Points, in no order, along strands that fork, close into loops and pass close to each other.
Points whose rows are less than 97.1 apart are linked; no others are. Some points are linked to none.
Rizi: [ 32 -37   1  60 -33  14 -24  -6  59   9  40   2   9  18 -62  -8 -11  -8
  -5  14 -18]
Gis: [-31  36  44 -32  25 -23  15  18 -39  -2 -46 -14  -5 -20  26  14  -3  13
 -24  20   8]
fip: [ 12  14 -30  15   5 -28  49  44  -6  17 -37   1  52   9  11   1 -14 -29
   0 -33   9]
vip: [-31  33  -5 -45  29 -15  57 -24 -12 -12 -49  -3   3 -63  47  -9  -9  10
  -6   5  33]
Rugog: [-25   3 -53 -71  19  13  27 -59  36  -5  37  52  -7   0  -3  -8  12  -7
  36  -1  40]
Fam: [-10 -34   4  10 -27  30 -54  25  -3 -16  48 -16  -6  29   7  37  -6  10
  -1 -46 -22]
Sev: [-14  28 -11 -35  -4  -3 -28  49  13   7   9  53 -29  45 -18  26  -3  13
 -29  15  -4]
fogid: [-51  -6  13  36  -4  37  -9 -10   4 -31  19 -47   0 -35   4  58 -21  -1
 -38 -25 -12]
tenun: [ 32 -29   8  47  31  18   0 -42  22  60   1 -48  33  11 -12 -31 -15 -18
  37  -6 -17]
fof: [ -5  22 -20 -57 -27 -31 -31  46   4 -31  29  76 -11  63 -18  21  14 -11
  -8  17  15]
kib: [ 58  15 -12 -31   6 -38  16  -8   0   4 -30  11  -2 -30  28 -41  17  20
  35   3  17]
bopa: [-19  -3  18  52 -15  11  -1  40 -45 -14 -14   8   7  25 -10  24   1 -22
   5 -41 -16]
beli: [ 58 -15 -52  39 -34 -13  39  26  56  15 -16   1  52 -20  -8  28 -24   1
  -2 -28  -1]
nitu: [  0  16  30  30  -2 -34  14  35 -52 -10 -52 -31  -4  -6  24 -24  24   0
   2 -17  -1]
Sogel: [-16  16  36  40  44 -14  18  23 -20  35 -43 -56   8  11 -16  -8 -15  16
 -20  18  13]
zok: [ -1  18  40   3  62 -19   6  -9  -8  54 -37 -67  13 -11  14 -30  -6  33
  -5  29  13]
Vizu: [-56  11   1 -30 -15  30 -25 -18 -15 -32  35   7 -28 -14   1  13   1  15
 -12  -7  -6]
bel: [ -9   1  -6  23 -29   5 -44   2  -4 -19  38  30 -58  23 -66 -12  33   8
   4  30 -33]
Levu: [-47  -4 -28  -9 -20  18 -50   8  -6 -24  63  52 -28  32 -50  18  22   1
 -21   9 -22]
mipud: [-43 -43  39  52   4  37 -11  -3 -21 -12  17 -56  12   8  -4  29 -17  -2
 -10 -33   3]
Dav: [-24  25  12 -72  17  13 -36 -19  28  23  38  15 -46  -5   6  -6   8  41
  -2  28  18]
pumil: [-30  17  34  38  -2 -23  18  37 -72 -13 -38   0   3  21  -1  -4  16 -34
  -6  -7   1]
pofaz: [ 21 -56 -50  16 -26  14 -46 -10  25 -18  86  14   5  46 -24   7  -1 -40
  22 -35 -22]
Vezi: [ 17   4 -24   5  58 -16  44  -7 -34   5 -37 -66  52 -24  55 -29 -12  -3
  22 -10  14]
Gede: [ 41 -45 -27  44  -4  28   5 -19  20  36  11 -41  38  18  21 -19 -15 -49
  43 -29  -9]
vuru: [ 48 -29 -65 -36 -16   8  34 -32  49 -34  -5  19  -6 -44  25  18  -9   8
  27 -32  38]
zinu: [  7 -47  -1  10 -38  35  -7 -20 -17 -17  23 -47  16 -15  36  30 -21 -20
   1 -52 -16]
lubaf: [ 32 -43 -16  39 -40  33  11 -36  13   4  25 -40  45   2   2  24 -15 -43
  -3 -32   3]
kigef: [ 22  34  65 -44  -3 -53  17  19  18  26 -46  21  20  49   2 -20  24  15
 -30  61 -12]
tid: [-16  46  17 -33  29 -41  77  10 -39 -17 -52   0  43  -8  27 -17  -2 -31
 -16  38  15]
timum: [ 28 -29   8  51  12  13  10  -6 -57  16 -30 -49  23  15  34 -43  -6 -39
  56 -41 -23]
Tika: [  4  22 -22 -21  42 -36  83  -7 -25  12 -42 -25  55 -16  38 -21  -6 -32
  18  13  34]
rema: [ 46 -39 -15  40 -27 -12  41  -3  35  19 -37 -26  46 -57   5   6 -27  -5
  -1 -18  -3]
gom: [ 33 -32 -57  15 -36  13 -16   5   4 -36  53  43   5  28   0   0  18 -50
  43 -41 -14]
Bogu: [ 18 -33  35  43  29  36 -21 -36  -6  41   5 -54   2   2  -1 -45   1  14
  30   2   1]
sem: [  3 -47  36  50   7  27 -32 -23  -9  20  12 -58  -7  -2   4   2  -1  15
  12 -31 -17]
Zogoz: [-41  -8  -5   7   1  19 -44  35   3  -1  42  -5   3  34 -25  39  -9  33
 -25 -37 -17]
rif: [ 31  -4 -30 -12 -19  -6   4   3  45  -3   1  12 -31 -54  -5   2   2  32
  -3  11  -2]
defig: [ 29 -22  10  32 -24   5 -67  28  -9 -12  36  16 -49  57 -54 -20  33   3
  12  -7 -28]
Beba: [ 28   0 -34  12 -12  13   6  27  14  -7  23  13  18   9  -2   8  -1 -23
  27 -39  -6]
Rifiv: [-15  22  30 -11 -41  -9 -21  10 -19 -59 -25  22 -65 -43  14  13  27  39
 -16  20 -15]
fugul: [ 60 -30 -20  44  33 -29   2   0   8  41 -41 -68  51 -37  19 -24 -19  20
  10 -19 -11]
Rulu: [ 11  37   6  -8 -24 -45  34  26  -5 -18 -55  48  -8 -11 -13   5  12  -2
 -23  35   4]
libe: [ 28 -14  -7  38  -5  -7  23 -18  13  21 -39 -42  18 -59   8 -30 -10  11
  -3  -4  -5]
Dusa: [-15   5  33  29  18 -19  -6  36  -3  31 -27  -4  15  20 -23  15 -14  11
 -15   8   8]
golob: [-63  47  -5 -30  39 -11  19  15  -4   8  -7  41  28  35 -16  49 -38 -21
 -43  32   2]
somi: [-45   0  12  72 -19  14  23  21 -27 -37 -25   3  11 -14 -17  51 -13 -46
 -19  -9  -7]
vovi: [ 43  14  42 -52   7 -36 -42  16   8  39 -10  16 -37  42 -12 -44  26  27
  -9  53   7]
Fomu: [ 43   7  27 -40 -10 -34 -31   5  31  14  -2  21 -49  -5 -25 -31  36  39
   7  56   7]
val: [  4  10  34   9  44   0 -14 -19  -2  38 -10 -37  -5 -18  22 -35  14  19
  17  12   5]
Zum: [ -9  11 -18   3 -15   8  20   6 -12 -32 -27 -15   9 -41  33   0 -17  -3
   2 -38  -3]
nonu: [ 45 -27 -47 -13 -45   0   4  13  44 -35 -10   3  -4 -59  24  31 -21  30
   6 -31   0]
fipu: [-22  17  25  15  11  -6 -36  47  -4   9   1  15 -19  45 -32  31  -7  28
 -25  -7 -16]
tek: [ 19  10 -35 -19  -1 -15  37  28  -6   9  -5  22  25  14  20   5  -9 -23
  39 -27  19]
pek: [ -6 -40 -14  -3 -29  47 -37  -6 -30 -32  55 -18   1  14  44  25  -5  -3
  25 -70 -22]
fivas: [ 19  25  -6 -10  11 -26  48 -16 -11  24 -35   9  25 -24   1 -36   5 -13
  16  22  28]
Gat: [-73  -1 -29 -28 -10  35 -22 -39  -6 -26  72  28 -25  -1 -25  12  32 -10
 -23   8 -16]
giz: [ 16  13  23 -21 -31   2 -40  34 -40 -38   3  14 -58  15  10 -23  47  44
  14 -14 -17]
Gefun: [-36  31 -16 -57  26  11  42 -57  21  -2   7  44   1 -19   9  -4   4 -15
  17  25  40]
kupo: [-51  49 -18 -45  21  -8  23 -12  28  11  19  51   2  20 -27  25 -20  -5
 -36  49  15]
Kubu: [  1  16  64 -36  24 -17 -18  29   3  47 -16  18  -7  52 -24  -6   8  31
 -32  67  -2]
Puge: [ 37 -35   9  63 -24  13  -2  -1  45  16   8 -22  -6 -26 -38   9 -11  12
  -2  -2 -10]
Luso: [-47   4  20 -42  15  22 -48 -25 -13   1  24 -15 -40  -3  36   1  18  42
  -9  -1  -4]
kufi: [ 15  -4 -54  20  -6  -9  60  37  47  32 -15  10  64  -6 -17  16 -36 -23
  -8 -17   9]
tugo: [-50  55  41 -28  22  -9  30 -37 -21 -24 -24  46  -3   5 -19  15 -12 -28
 -50  60   0]
Sasi: [ 22 -15 -57 -49   3  17  39 -60  57  -4  26  36  18 -27  12   8  -6  -3
  45 -13  50]
gub: [  6  12   3 -54  -4 -16 -28 -43  33  -7  27  40 -63   1 -18 -22  25  28
  -7  56  11]
vika: [  3 -43 -20  33 -38  32 -16   2  32 -15  58  13   8  20 -46  10  -8 -18
  -8  -3 -19]
dena: [ 21 -17 -13  17  -5   9 -47   3 -15   5  34  16 -27  50 -11 -33  27 -12
  38 -24  -8]
git: [ 36   1  19  -6 -36 -16 -62  42 -20 -20  10  33 -54  36  -7  -5  33  22
   4   7  -7]
neni: [ 13  18   4  -9 -29   1 -11  -8   9 -35  -4  11 -42 -64   3  -6  20  45
  -5  -1  -7]
kofup: [-23 -11   3   9  14  24 -12 -34  16  17  41  -7   2  -3 -18 -17   3 -13
   3  12   7]
kegef: [ 20 -18   7  16 -13  16 -36 -14 -22 -14  21  -5 -26 -12  15 -26  21  13
  48 -28  -9]
vimez: [-50  39  43 -45  51 -29  52  14 -42 -15 -68  -8  13  -2  38  13 -14 -27
 -58  44   5]
did: [-42  43  20 -63  34  -5  30 -45   2  20  -8  32  14  15  -5 -10   5 -19
 -26  52  27]
gezo: [-80  46  20 -26  43  12  -1 -13 -30 -17   1  43  -3  25 -10  51 -30 -27
 -69  41  -9]
mukap: [ 42 -18 -39   3  44  -6  22   5   5  56 -23 -76  54   1  47 -25 -29  13
  31  -7  13]
zad: [ 37 -16  14 -15 -31  -2 -56 -11 -33 -24  -3  11 -65 -15  26 -46  37  19
  34 -14 -15]
valid: [-45  -2  12  58  -7  23  29 -15  10 -21  -9 -23   0 -51 -15  32 -33 -18
 -31   4 -14]

A piece is two or more points that can be reached from each other along the links. Count, over all rows, the pieces, the separate loops (a circle has one, a figure eight two, a Y none), the forks (points with three links) and the tips (points with one).
pieces => 4
loops => 3
forks => 5
tips => 7

How many points has the smallest loop of links through each point below? Write 0 if it is on no loop.
kupo => 5
Bogu => 13
zad => 6

A tip is a point with one link. Name the tips that can be reached along the links from each point below, in the order of the rows.
Levu => kigef
kupo => Rifiv
bopa => fof, nitu
Vezi => Gis, kib, Puge
